Each row is a point on a landscape with many valleys, with its height.
From any point a ball rolls to the lowest of the 4 points nearest to it. It stops when none of these is lower. Distance is the straight distance between rows; heights are no part of it.
<732>:   9 -15   6   7 -16  -5   0   1   1   6  -1  13  -7  16  -6  -4 -14  -5 -12   9  20 -25 -23   6  h=26.1
<1731>: -11  -9   9  15  -9  23  -4  -5  10  -8 -10  -3  -2   4  -8 -12  -9 -17  -7   0  11  -4   4 -20  h=20.8
<1100>:   0  12   5 -11  -1  -4   2  11  -2  -1  -9  -4  10  -5 -15   0 -15  -8  16   1 -20  -7  -7   2  h=29.4
<1322>:   1  -2 -14  -3  11 -10 -13 -15  -7   5  12 -11   4  -2  11  17  11  20   1  -1   5  12  -1   2  h=26.4
<653>: -20 -16  14   4   0  22  14  -1  19 -18 -10   1 -10  -9  -6 -18   2 -20 -10 -13   4  11  11 -24  h=35.1
<303>: -16  -8   1  -4  -1  11  -3 -11  11  -5   1   1  -3   3   3  -4  -9  -1   5  -4   4  18  -6 -20  h=49.5
<785>: -16   7   5   1  21  20   2 -11  11 -20  -2  -8 -15  -4   5  -9  14  10  -4 -23  -8  25   4 -16  h=23.3
<1567>:   3  17   4   2  -9 -10   3  24  -1   3 -11  -7  10  -7 -10  -6  -5  -5  17  -3 -28  -1   4  17  h=25.3
<1490>: -10 -12   3  -3   5   9  -1 -19   5  -5   2  -5  -7  -4   0  -8  -8   7 -12  11   6  14  -5 -18  h=45.5
<1285>:  -6 -20   4  14 -13  16   3  -6   7  -5  -2   7  -1   4  -1  -6 -12 -13 -15  13  16  -7  -3  -8  h=20.3
<123>:   6  34  11   1  10 -17  10  29  -7  -4  -6  -8   8 -26 -10  13  26   3  28 -16 -27  10  -4   2  h=12.1
<402>:  -4  -8  -1   7   1   8  -9  -8  -1   0   4   0   9  -6   6   0 -12   1   2   7   8   0  -3  -5  h=38.4
<1357>: -12 -10   3   0  -8   8  -3 -11   4   0  -2  -2   2  -6   2  -3  -7  -3  -8   7   1   3  -4  -8  h=40.6
<145>:   4  19  13   4  -3 -30  14  23   0   1 -19  -6  10 -17 -22   7   9  -6  26   1 -34  -4   0   9  h=7.8
<1016>:  17  10   2   3  -6 -22   0   8  -7  10  -6   5   6  10  -1  -4 -12 -12   5  12  -5 -25 -12  24  h=51.4
<1825>:  17  15  -7  -8   2  -8 -10   7  -5  13   9  -1  14  -5 -12  14  -1   3  22  -7 -13  -2   1  11  h=47.5
<386>:  -7 -15 -10   4   7  14  -4  -8   2   3   7  -3   2  -3   6   0  -8  14 -14   4  10  12  -1  -7  h=34.5
<1732>:   1 -30 -15   8 -21  28  12   2   9   4   5  16 -20  32  -5  -2 -12 -17 -27  16  28 -20   3  -3  h=34.6
<1812>:   6 -18   7   9 -12   2  -2  -6  -2   2 -11   8   1   7   0  -3 -11  -6  -6  12  14 -22  -9   9  h=28.4
<1675>:  -4 -12 -19   0  14   4   1 -14  -7   3  12   6  -3  11  19  -6 -14  21 -15   2  18  19  -2  10  h=30.9
<1321>:  -2   8   9  -7  -6  -7  -6   3   2   0  -7  -1  10  -2 -10  -5   1 -13  10  -7 -16  -4   4   4  h=23.7
<218>:  13   7 -12 -21  12  -9  -7   3  -4   8  -6 -28   2   5   8  16  21  27  24  -5  -8  11  -5  12  h=46.9
<659>:  -1  -2  -4   1  18  -5 -11 -22   0   9   4  -7   4  -9   5  20  13  24   5  -4   2  19  -1  -2  h=34.2
<959>:  -8 -30 -23   6  -2  -3  10  -6  -6  22  15   9  -8  11  16  -2 -22  10 -15  12  28  -1  -5   2  h=14.5
<1603>:   5  30  -6 -22  11 -19   1  22 -13   7   0  -7   9  -5   3  16  18  14  19  -9 -18  12  -1   3  h=30.3
<920>:   3   2 -17  -5  12 -38  -1  -7 -23  22  21   4   0  13  16   7  -9  29 -12   4  31   1   0  25  h=36.9
<1841>:  -2 -33 -25   6  -7  37  10  -8   8  -4   7  15 -16  15  14  -7 -13  -1 -26  12  28  -4   3 -12  h=42.4
<1925>:   9   4 -14  -2   8 -35  -8  -3 -14  26  30   0  -3   1  17  23  -5  29   2  10  17  -3  -4  28  h=31.5
<1456>:   5  21   7  -3  -1 -27  10  20 -13   8  -6  -5  13  -8 -25   9  11  -9  28   1 -24  -3  -1  12  h=10.7
<773>: -11  -8  22   8 -16  12   5   6   7 -31 -10 -10 -13 -20  -2 -20   9 -23  -3 -21 -14  -9  18 -18  h=11.2
<728>: -21  12  18  -1  17  19   6 -11  16 -31 -12  -2 -10 -17   3 -15  14  -5  -9 -28 -15  17  11 -26  h=19.9
<446>:  26  -3 -11  -7 -13 -32  -9  11 -14  32  -1   2  13  17  -8   8 -20  -4   4  24  12 -39 -15  32  h=62.3
<197>:  13  14  -7 -17   5 -13 -19 -10   1   9  12  -5   3  -3  10  16   6  16  11  -9   1  -2  -4   9  h=46.4
<1910>: -10 -25 -24   8   1  22   4 -14  -6   0  10  13 -10  14  28 -10 -10  14 -27   7  23  11  14  -7  h=35.5
<1797>: -15 -13  26   8 -15  10   4   6   5 -23 -14  -5 -15 -10 -14 -13   6 -34  -8 -14  -3  -4  15 -25  h=17.4
<1645>:  -2  -1  10  -4  -1  -1 -12  -3   5   3  -8 -10  23  -9  -8  -6  -5   1  -2   8  -1  -2   0   3  h=50.4
<281>:   5  -5 -16   6  11 -12  -5 -12  -6  16  20   3   4   0  12   7  -1  23 -20   8  22   9   0   8  h=29.7
<160>:  -2 -23 -11  19 -20  28   5   0   4 -18  -5  24 -13  28 -10   2  -9 -21 -25  21  27 -12   4  -8  h=33.1
<1536>:  16  12 -10  -3   6 -14 -12  -4 -10  11  13  -4  17  -5   3  13   5  10  14  -5   2  -5  -8  21  h=33.4
<168>:  21  19   6  -1   6 -19  -5   7  -6  10   0   3  20  -5 -12  14 -17  -1  21  20 -10  -7 -10  22  h=32.5
<680>:  -2 -28 -40   3   1  26  -2 -23   9  -1  10  20 -12  20  25 -12  -7  13 -30   3  26  10  22 -10  h=34.0
<995>:  10  37   5 -19   2 -20  11  21 -12   9  -6 -17   9  -9 -14  17  21   7  29  -5 -17   8  -3  11  h=25.9
<1236>:  18  25 -21 -18  12 -19 -10   5  -8  16   5 -18   8  -9   7  20  13  25  19  -2 -14   8  -7   6  h=52.9
<263>:  -2 -20 -31   5  -8   7  13 -15  -7  17  14  21 -12  19  16 -15 -23   6 -27   3  28  -1   9   0  h=26.3
<1135>:  -3 -30 -25   2  -3  34   3 -14   1  -7   3  18 -18   3  14 -15  -7   7 -27   1  14  19  17 -21  h=26.0
<1703>:   8   5   8   9 -17 -14  -5   5 -12   4  -7  10  11  10 -11  -2  -9 -12  -3  17   4 -24 -10  16  h=42.9
<268>:  16  11   0  -1 -14 -33  -5  13 -18  20   4  13   9  20 -13  10 -30  -3   3  24  12 -33 -22  32  h=53.3
<357>:  13   9   0   9   8  -3  -7 -15  -9  15  11  11   3   2   2  10  -8  13   2  15   4   1  -8   7  h=25.7
<407>:  -3 -22  -2  21 -19  18   3   1   7  -5  -6  15 -26  18  -7   5 -12 -24 -20  18  30 -15   0  -7  h=30.4
<647>:  13  -7  -4   7  -2 -29  -1 -13 -14  25  13   7   4  11  10   0 -14  16 -11   7  12 -15 -16  20  h=17.5
<1474>:  -4 -20  -7  14 -10   0  11  -3   4  10   1  11  -3  19  -6  -4 -20   6 -15  20  22 -16 -11  -4  h=17.3
<1182>:  19  -2 -13 -10   2 -39  -4 -10 -11  30  22   8   5   8   6  14  -8  22   6   2  15 -21 -15  23  h=19.0
<943>:  -5  -7  -8  -6  14   5 -14 -20   3  10   9  -4  -1   2   9   1  -4  26   3  -3   0  24   5  -4  h=40.8
<1861>:  10   7   1   7   1  -8 -11 -10  -3  10   3   5   7   0   1   2  -6   3   6   8  -2  -8  -7   9  h=7.2
<1685>:   0  24   6 -10  17  -6  -7  10   1  -8   3 -16  -4  -4   5  19  27  12  21 -17 -25  12  -9   2  h=5.8
<1451>: -15   4   7 -12  16   9  -5  -6  12  -2   5   1   0  -3   9   7  16  14   5 -16 -12  19   0   0  h=44.9
<1788>:  -4 -22 -16   9  -1  -7   8 -11 -10   6  11  17  -7  12  10   0 -26  12 -17  17  24 -12  -7   5  h=3.3
<449>:  18   8  -6   2  -3 -14  -6   3  -1   8  -1   7  15   0  -8   5  -7  -1   9  14   0 -10  -7  14  h=30.0
<1677>:  -7  11   4  -1   4   3 -16  -7   7  -2   7   5   7  -2  -5   0   5   6   4  -6  -2   1  -2  -5  h=28.3
<415>:   9  27  -2 -17   6 -11   6  22  -4   3  -9  -4   7  -6 -14  12  12   5  25  -3 -17   4  -4  14  h=29.3
<1263>:  -5   0  11   5   0   7  14  11  -1 -26  -6  -3   3 -24 -14 -10  13 -28   8 -14 -35 -13  15  -7  h=9.9
<937>:  -5  19  -1 -15   8   1 -11  -1  -1  -3  -7 -13  -1   3   6   6  18  14  13 -22 -19   8  -2  -3  h=22.5
<1810>:  -5 -27 -12   5 -14  12  13  -1   4   2  -1  13 -13  22  11   1 -19  -4 -20  21  24 -12  -5  -7  h=27.4
<1511>: -16 -19   0   7  -1  25  -4  -9  16 -11 -10   5 -11   3  -7 -11  -8 -11 -11   8  15   5   5 -22  h=23.1
<1336>:  31  23 -12 -11  -3 -21   0   6 -17  11   0  -1  10  -1   2  10  -7   2  15  12 -10 -12 -11  29  h=63.2
<1423>:  -7 -15   1  21 -15  23   1   8   9 -13 -12   8 -10  17 -21  -7  -8 -25 -14  15  19  -1   7 -14  h=29.6
<1001>:   8  20   0 -10  -4  -4  -6   1   0   5  -3  -9  11  -1 -10  -1   1  -5  12  -2 -13  -6  -3  11  h=31.1
<1073>:  15  32   3 -12  16 -21   8  34 -11   6 -14 -36   7 -11   7  22  35  21  24  -3 -19  17  -2   8  h=23.2
<1862>:  10  -2  10   3 -12   0 -11   5  -5   2  -5  -4   4   3  -9   1 -11 -15   4  10   2 -12  -4  12  h=41.0
<805>:  14   8 -13  -3  14 -18 -21  -9 -10  20   5  -8   7  -1   7  16   5  18   4  -2   6  -6   2  10  h=40.5
<349>:  17   4   2   2 -18 -23   0   8 -14  10  -9   0   6  10 -13   4 -14 -14   6  23   2 -24  -6  18  h=51.5
<559>: -14   9  16 -10   7  13   2   0  19  -9  -8  -7   2 -10  -7 -20  10 -14   5 -14 -10   2   4  -8  h=35.9
<82>:   7  -3  -8   5   8 -11  -5 -12  -6  17  16  12   5   0   4   0  -7  16  -8  17  23   3  -2  11  h=25.5
<1807>:  -9 -14 -21  -2  10  26  -4 -27   8  -6   6   8  -6  -1  16  -6 -12  10 -20   3   8  28  10 -28  h=4.9
<740>: -16 -15   7  -4  -1  23   8  -6  19 -18  -5   8  -1   0   2 -12   7  -2  -9 -13  -3  16   7 -18  h=24.3
<39>:  11  32   2 -20  12 -10   4  19   4  -6  -4  -5  -2 -13   0   4  23   7  20 -16 -21  17  -2   0  h=18.5
<1054>:  16  30  10  -2  10 -27   3  37 -10   3  -4 -20   6 -21  -6  16  31   2  33 -10 -17  20   2   8  h=16.5
<440>:  20   8  -9  -9  -2 -37  -4   5 -21  33   6  12  21  12   1   8 -30  -3  -2  18  14 -39 -18  22  h=62.1
<1367>: -14   0  10  -3 -12   1   4   1   6 -17  -6  -6   0  -5 -10 -16   4 -19   3  -8 -16  -5  12   0  h=24.7
<1601>:  13  34  -8 -24   7 -18  -1  13 -16  14  -5 -14   7  -3  -4  17   9  16  21  -1 -20   8  -2  13  h=38.9
<285>:   2  13  15  -3   9  -4  11  18  -5 -10  -7  -5   4  -7 -11   4  12  -8  17 -11 -35  -1  14   5  h=14.1
<97>:  -4   1  12  10   6  14   7   3   8 -30  -9  -7  -2 -24  -3  -8  21 -19   6 -17 -25   1  23 -15  h=13.8
<1259>: -20 -10  -9 -13  12  36   7 -14  16 -16   4  -3 -18   5  10  -7   8   3 -16 -13   2  27   6 -35  h=42.8
<385>:   0  -3  -5 -13  13   0 -17 -13   5   4   9 -24   2  -2  18  13   4  25   8 -11  -2  12   1  -4  h=36.3
<147>:   7 -11   2   6  -5 -16   9 -13 -12  28   8   5  -4  13   4  -2 -25   5  -8  14  28 -19 -20  16  h=23.6
<867>:  -8 -26 -18   2  -2  35   0 -16   5  -3   1  15  -5   4  15  -4  -7   7 -21   6  15  11  13 -20  h=18.8
<1882>:  -3   4  10  -8  -2   2   8   7   9  -8  -1  -6   4   5  -9  -4   3 -13   9 -11 -14   1   8   7  h=22.2
<15>:  21  21  -9 -16   8 -17 -12   0  -9  19  10 -11   9  -5   2  24   7  29  22   2  -7  -2  -4   9  h=58.9
<1104>: -18 -15  13   9  -7  20   6  -4  13 -18 -15  -1 -16  -6  -9 -20   2 -13  -8 -15   4   0  13 -15  h=27.6
<1153>:  12   6  -6   1  14 -25  -6 -16 -10  20  14  -4  -4  -3  18  11   8  27  -3   1  10   2  -5  14  h=31.4
<504>:  13  -5  -9  -6   2 -33 -10 -10 -20  29  18   6   7  10   9   8 -17   8  -5   9  17 -19 -14  21  h=8.5
<1890>:   5  -2  -6   0   9 -28  -8  -9  -7  23  26   1  -3   3  16   8  -3  18  -3  11  17  -8  -6  21  h=25.2
<581>:  -1 -26  -6  12 -11  31   3   4   6 -12  -7  13 -12  11  -2 -10  -6 -13 -16  10  26  -5  10 -14  h=36.6
<379>:   2   6  20  -4 -16   0  12  14  -2 -14  -4  -1   4  -3 -12 -12   3 -24  11  -5 -15 -10   7   1  h=20.5
<1679>: -12   7  18  -5 -10   9  10   8   1 -20 -10  -3   1  -5 -18 -20   5 -24   1  -6 -20 -10  12  -1  h=23.5
<1530>:  16   7  -5   5   4 -14  -8  -5 -10  15  12   4   8  -3   1   7  -4  10   3   7   1  -8 -12  15  h=7.9
<1521>:  10  17  -3  -2   3 -25   0  17   4  19  -4  -9  17  -5 -17  13  -5 -11  27  11 -17  -5   0  15  h=11.4
<811>:  -8  -4  20   9  -4   1   5  15  -4 -26  -9  -3 -14  -6  -9 -17   7 -32   5 -16 -29  -9  19 -12  h=6.1
<1545>:  12   9 -11   6   9 -11 -22  -9 -11   7  13  -4   2  -6  11   8   3  27   3   4   7   4  -6  17  h=36.2
<450>:  -3   8  17   2  -4   2  16  22  -3 -26  -1  -4   2 -13  -3  -8  13 -21  11  -8 -33  -7  15  -2  h=10.3
<110>:   0 -19   0   9 -26  -6   4  -1 -10  16   0   9 -15  20 -14   0 -19 -13 -19  15  37 -22 -15  -4  h=14.7
<790>:  13  26  -3 -19  17   3  -1   8  -5   5  -1 -16   7  -1   6  15  19  22  16 -18 -16  11  -9   2  h=21.9
<972>:   6  15  -1 -10   8   1  -5 -13   0   1  -1  -2   7   8  -1   2   1   5  13  -9  -3   1  -9  -4  h=9.7
<1919>:   5  20   7 -14  16  10  -6  12   6 -14  -8  -7   1  -8  14   8  32  32   8 -21 -21  20  -1  -2  h=40.3
<1431>:   2  20   1 -23   4   0  -2   4   1  -2   0  -3   2   0   1   1  10   4  12 -10 -14  14   0   7  h=34.3
<949>: -15 -10  -2 -10  12  22   8 -16  13 -11   1   1  -9  -4  10  -4   7   8 -10  -5  -4  30  -2 -15  h=33.9
<1432>:   7   8   6  -1  -8  -8  -9   8  -6   0  -6   3  10  -3  -7   6 -17  -9  14  12 -13 -22   2  11  h=37.1
<1523>:   3 -15   5   9 -18 -18   0  -4  -5  17  -4  15 -14  14   3   3 -21 -10 -14  23  26 -20 -11  11  h=6.4
<580>:  -5   5  -1 -11  17  -4 -11 -13  12   5   6   2  -3   5  13  12   9  10   3 -16  -6  11  -2  -7  h=53.1
<1019>: -18  -3  15  -1  15  12   8  -8  20  -6   5  -1  -6  -8   7  -7  10   5  -3 -14  -4  15  -1 -16  h=21.8
<1382>: -17   3  15   2  14  21   4  -2  14 -31  -5  -4  -2 -19   0 -21  19 -17  -5 -20 -10   6  13 -18  h=10.8
<1477>:   4  27   7  -5  18   0  -1  26   1 -17  -1  -8   8 -19  -3   5  27  -7  16 -24 -26   5  15  -1  h=19.6
<1641>:   4  14  -9 -18  10  -4 -13  -3   0   8   2 -17   1   7  15  11  16  20  11 -12 -12  18  -3   0  h=35.6
<1232>:   3  11  -1  -4   8  -1 -20  -9  -3   5   9  -5   6  -9   0  15  -1  12  16 -10  -8   2  -6   5  h=31.8
<1428>: -22  -6  10   4  -7  23  12   1  22 -21 -16   1 -13  -5 -14 -13   9 -23 -13 -10  -4   7  16 -20  h=34.8
<270>: -18  -4  25  13   7  27   7  -3  27 -30  -5   1  -7 -29  10 -19  16 -15  -9 -21 -13  17  16 -24  h=21.7
<926>:   9  27  -3 -16  17   0  -1  18  -3  -8  -8 -27   4  -5  12   9  26  20  16 -16  -8  15   2  -2  h=31.7
<1064>:  13 -11   6  -8 -17 -23  -8  -5 -16  19   4  13   8  13   0  -1 -23   0  -2  11  23 -27 -18  15  h=33.7
<95>:   1 -17   2  16 -20  12   8  -1   6   5  -7   9  -7  13  -2   2 -14  -8 -24  21  20 -13   0  -9  h=25.6
<1174>:   2  -7   5   7  -2  -3 -12  -7  -4  10   3   4   9   0   5   7  -7   1   3   8   5  -8  -5  14  h=24.6
<34>:   4  21   2 -10  -1  -1   8  22   3   0  -1   1   7  -2  -9   4  16  -9  23  -4 -35  -3   7  12  h=19.1
<1751>:   3  31   4  -9  20  -5   4  27  -2 -13  -8 -18   0 -21  -3  14  23  -3  16 -15 -29  19   6   3  h=16.3
<151>: -10  -8  13  -3  -7  -1  -4   2   2  -3 -11  -5   9   2 -19  -9 -12 -26   4   5  -5 -13   4 -10  h=30.5
<1190>: -11 -21  -5   1   2  29   9 -12  15 -15   1  -3   0   1  -1 -11  -4   5 -10   3   4  15   7 -24  h=32.6
<902>:  24  16 -10 -12   9 -16  -3   9  -7  11   7   0  15  -2  -9  12  -9   8  14   6  -5  -6  -2  26  h=50.5
<1555>:   1  11  -4 -16   9  -5 -12   0  -4   9   1  -5  11   0  -2  10   6   2  11   0 -20   3  -7   9  h=42.2
<1093>: -14  -7  15  -6  -9  12  -5  -7  10  -2 -14  -8  -1 -12  -9  -8  -3 -10   0  -7 -10  -1   0  -4  h=31.2
<1851>:   2  -8  -8   6  14   5  -8 -17  -9   6  10   1   5   2  16  10 -14  20 -13   4   8  18   4  -5  h=24.8
<737>: -23  -5  20  10  -3  17  14   0  18 -17  -4   3 -11 -13   1 -18   9 -12  -7 -14  -9   2  21 -16  h=25.4
<1324>:   0 -14 -28  -6  14 -11   1  -3 -17  22  19   3  -1  16  15  11 -15  25 -18   9  39  13   1  11  h=36.4
<362>:  21   9  -7  -2   3 -19  -9  -8 -15  22  18  14  12   7   8   4 -10  12   7  10  14 -16 -16  31  h=24.5
<1464>:  -2 -26 -18   1  -8 -19  10  -5 -13  19   8  13  -4  13  10   0 -23  12 -14  12  26 -13 -13   9  h=13.2
<1923>: -18   1  13  -5   4   8   4  -2  16  -5  -1   4   6  -9  -7  -3   2  -4   6  -9 -11   2  -3  -2  h=38.3
<981>: -12   3   6  -9   7  12   9  -7  17 -23   5   0  -5 -11   4  -1  12   2 -12 -16  -8  12   2 -16  h=8.8
<364>:  -2   1  -3   4   7  -3  -7 -14  -7  12   5   0   7  -5   6   4   1  13  -7   5  16  13  -9  -2  h=11.5
<1048>:  16  -5   4   0 -21 -27   3   2 -20  20  -2  11   7  17  -5  -1 -26  -6 -10  27  16 -28 -25  15  h=41.7
<600>: -10  20  12  -4   4   2   2   4   3 -12   4  -4  -4  -3  -1  -9  12 -13   6 -21 -19   2  16  -1  h=27.2
<1937>:  -2  10  -2 -17  16   2 -15   0   2   1  -2 -14  -1  -5  13  13  23  23   9 -14 -15  10   1   6  h=33.6
<227>: -13  -4  22   8  -2  14   4  -1   6 -30 -13  -6 -11 -13  -2 -31  22 -22 -10 -20 -11   5  16 -14  h=16.7
<1176>: -12 -14  18   1 -15   7   3  -3   7   0 -14  -7  -9   0 -16 -11  -3 -26  -5  -5  -3   0  11 -15  h=24.9
<1701>:  -4  11  18  -7  -8  -7  16  14  -2  -7 -10  -7   1  -1 -14  -7   7 -19  20  -6 -23  -2   1   7  h=17.7
<427>:  -2 -26 -22  13  -8  23   8  -2   2  -6   1  13  -3  11  15  -8 -15   6 -17  14  14  -1   9  -8  h=37.7
<1573>:   9  20  19   9   7 -19  12  30   1  -2  -9  -7   8 -28 -18  11  23  -4  34 -13 -40  -5   4   2  h=8.2
<1801>:  -6  27   7 -15   3   5  -1   3   9  -5  -1  -3   0  -6   2  -1  19  -4   4 -18 -19   1  -2   0  h=32.4
<1707>:   1  -6  -6   1   2 -36  -6   1 -11  33  18   6   0  15   8  10 -20  17  -1   7  22 -13 -15  21  h=17.2
<1331>:  -8 -19   4   6  -8  18  -5   0  15  -1  -9   5  -1   4  -7  -6  -5 -10 -12   6  12  -2   1 -12  h=10.6
<611>:   3 -21 -11  14  -5  16   9 -10   5   3   5  15  -6   8   2  -8 -10   1 -16  17  17  -5  -1  -3  h=28.5
<1681>: -25 -12  11   0   6  25  13 -10  24 -28  -4  -5 -13 -14   2 -18   9  -9 -12 -16  -3  17  12 -31  h=35.0
<161>:   0 -17  -1  17 -12  14   1  -8   2   1  -6  -5  -3  -8   7  -8 -12  -3 -10  12   7  -1   4  -9  h=31.0
<1845>:   5  -4   4  10 -17 -19   2   4  -4   2  -8   7   2  11  -1   0  -9 -10  -9  14  14 -11 -20  10  h=34.1
<1606>: -21 -20  24  14 -11  18  15   4   8 -34  -5 -13 -17  -8 -10 -21  16 -39 -11 -14 -13  -9  18 -25  h=16.9
<1607>:  -2 -13  12  19 -25   4   8   3   0   1  -4   8 -14  19 -19  -2 -10 -21 -12  15  29 -21 -11  -1  h=19.5
<1905>:   2  -2  20   9  -5  17   3   9   2 -32 -10 -13  -9 -24 -10 -21  18 -37   2 -15 -35 -12  24  -8  h=9.8
<1087>: -22   2  10   1  12  29  12  -1  24 -26  -6  -3 -13  -7   5 -13  19   0 -12 -20  -2  26   9 -26  h=31.3
<398>:   0  35  11  -8   7 -17  12  24  -8  -7  -6 -10   6 -14  -4   5  30  -8  21 -13 -28   9   4   4  h=16.1
<1570>: -20 -26   7  14 -22  20  -1   4  19 -14 -16   0 -12   0 -18 -11  -2 -23 -13   2  12   3   7 -28  h=33.5
<1155>:   2  -8 -18   3   6  -6   2  -7 -16  10  16   5  -3  13  14   0 -15  18 -17   6  21  13 -11   3  h=33.3
<378>:   9  36  -2 -10  11   7 -10  15  -5 -13 -21 -20   1 -12  13   7  34  14  16 -24 -19  17   5   2  h=37.2
<1445>:   1 -10 -15   2   5 -21   2 -11  -6  21  15   4   9   9  12   1 -15  10  -4   5  26  -2  -4  15  h=25.8
<460>:  -7 -23 -17  12  -6  24   4 -16  -6  -4   5  20 -10  18  19  -7 -14   3 -20  11  26  15  10 -11  h=28.9
<910>:   1  -8   4  24 -24   3   3  -1   7  -8 -15   2  -3  11 -16  -3  -9 -20 -16  11  20  -8  -5  -8  h=24.0
<116>:  10  26   9  -1   9  -4  10  15  -9 -22  -9  -1   2 -27  -6  -3  24  -3  16 -17 -40   1  18  -8  h=23.4
<777>: -10 -14   9  13 -23  -6  -6   5  -7   1  -4   6   2   5 -11  -5  -8 -13  -9  10  17 -22  -6   1  h=30.6
<51>: -18   4  11   8  30  21 -12  -3   7 -24  -6  -8  -7 -21   8  -3  25   7  -2 -25 -13  28  17 -25  h=34.7
<1829>:   2 -28  -9  16 -27  10  16   0   1   6  -5  13 -13  20 -15  -2 -18 -10 -15  20  27 -18 -16  -9  h=20.4
<56>:  10  12  -1  -9  -4 -15 -13  -2  -1   6   4   1  10   0  -1   3  -4   6  16  -6 -10  -3  -5   3  h=31.6
<46>:  -4  -6  15  11 -16  -2  -8   0   2  -9  -5   4   7   0 -10  -5  -8 -15  -4  -1   0 -19   5  -3  h=33.8
<1150>:  -3  21  10  -8  13   7  -2   6   9 -13  -2  -2  -1  -8  -5  -1  18  -7   7 -20 -29   4   5   3  h=30.7
<479>:  -4 -12 -19   5   7  20  -7 -13   2  -2   8   0  -4   3  20  -4  -8  15 -19  10  17  21  13  -3  h=37.3
<1415>: -12  -7  -1  -9  17  12  -5 -18   8 -10  10  -7  -9  -5  14  -4  -3  19  -9  -5  -8  33   2  -9  h=43.6
<126>:  11   0  -3   9  -9 -13  -7  -4 -14  14  15   3  11   6   7   6  -9   3   4   4  10 -19 -17  22  h=31.9
<1363>:  -7 -20 -10  -8  12  26   3 -13   4  -4   9  -1  -2   5  12  -6 -12   9 -11  -4   3  22   8 -18  h=19.8
<32>:  -5 -22  -6  19 -27  18   9   4   6  -6  -5  18 -16  21 -16  -2  -3 -26 -24  20  28 -10  -5 -17  h=32.3
<1597>:  -9  18  12  -4   8  14   4   5  11 -15   2  -3  -4 -12  -2  -8  22  -8   5 -16 -23   9  12 -10  h=30.8
<573>:  22  13   5   2 -11 -24   0  14 -18   7  -8   0  23   0 -22   6 -12 -11  17  19  -9 -12 -12  24  h=49.4
<1355>:  -7  20   4  -9  14   8  -2   5  -1  -9   2  -2  -4 -12   5   4  23   6  12 -24 -23  18   8  -8  h=34.9
<431>:  -4 -16 -10  17  -3   6   1 -11   4   4  12  13  -2   2  11  -4 -10  10  -3   9  15  13  -7  -5  h=44.8
<990>:   5  26  13  -1  -2 -34  17  39  -6   5 -11 -12   6 -18 -23  18  20 -14  33  -7 -31  -2  -1  14  h=3.6
<1000>: -12 -32 -31  12  -5  22   2 -22   2  -3  10  22 -18  26  20 -14 -14  -1 -27  11  22   3  14 -12  h=36.1
<201>:  27  24  -7 -19   7 -20   4  12  -9  18  -1 -19   9  -8  -7  21   5  13  23   9 -20  -2 -10  19  h=52.0
<1852>:   6  -9   8   5 -25  -6   2   0  -8  -3  -6  16  -7  24 -10 -10 -13 -11 -11  15  20 -29  -9   1  h=24.4
<232>:  26  14 -11  -6  -2 -30  -2   3 -14  21   8  -1  13   8   6  14 -13   8  14   7  -2 -22 -18  27  h=71.5
<1401>:   0 -15 -13   3  14  13 -12 -15  -6   4   6  -3   1   3   5   2  -1  16  -6   3  18  19   7  -2  h=32.2
<272>: -17 -19  -1  13 -13  26   1   0  21 -10 -14   4   1   3  -9 -11  -8 -14 -13  13   9   1   7 -25  h=23.0
<1683>: -14 -14   4   7  -5  19   1  -9  21 -11  -6   3  -4  -5   1 -11 -13  -3  -5   4   2   5   4 -20  h=33.0
<277>:  -1 -20   0  12 -11  -8  -4  -6   0   9   0  13  -4   7   5  -4 -13   0  -9  13  27 -13 -21   4  h=17.9
<1077>:  -7  -9  15  15 -10  10  -3  -3   7  -4  -9  -2  -1   0 -13  -6  -7 -21  -2   3   4  -3  -2  -7  h=27.8

For each start below, name the point where the ball stops.
<1432> => <811>
<1367> => <811>
<777> => <1523>
<1073> => <990>
<1555> => <811>
<1477> => <990>
<1801> => <811>
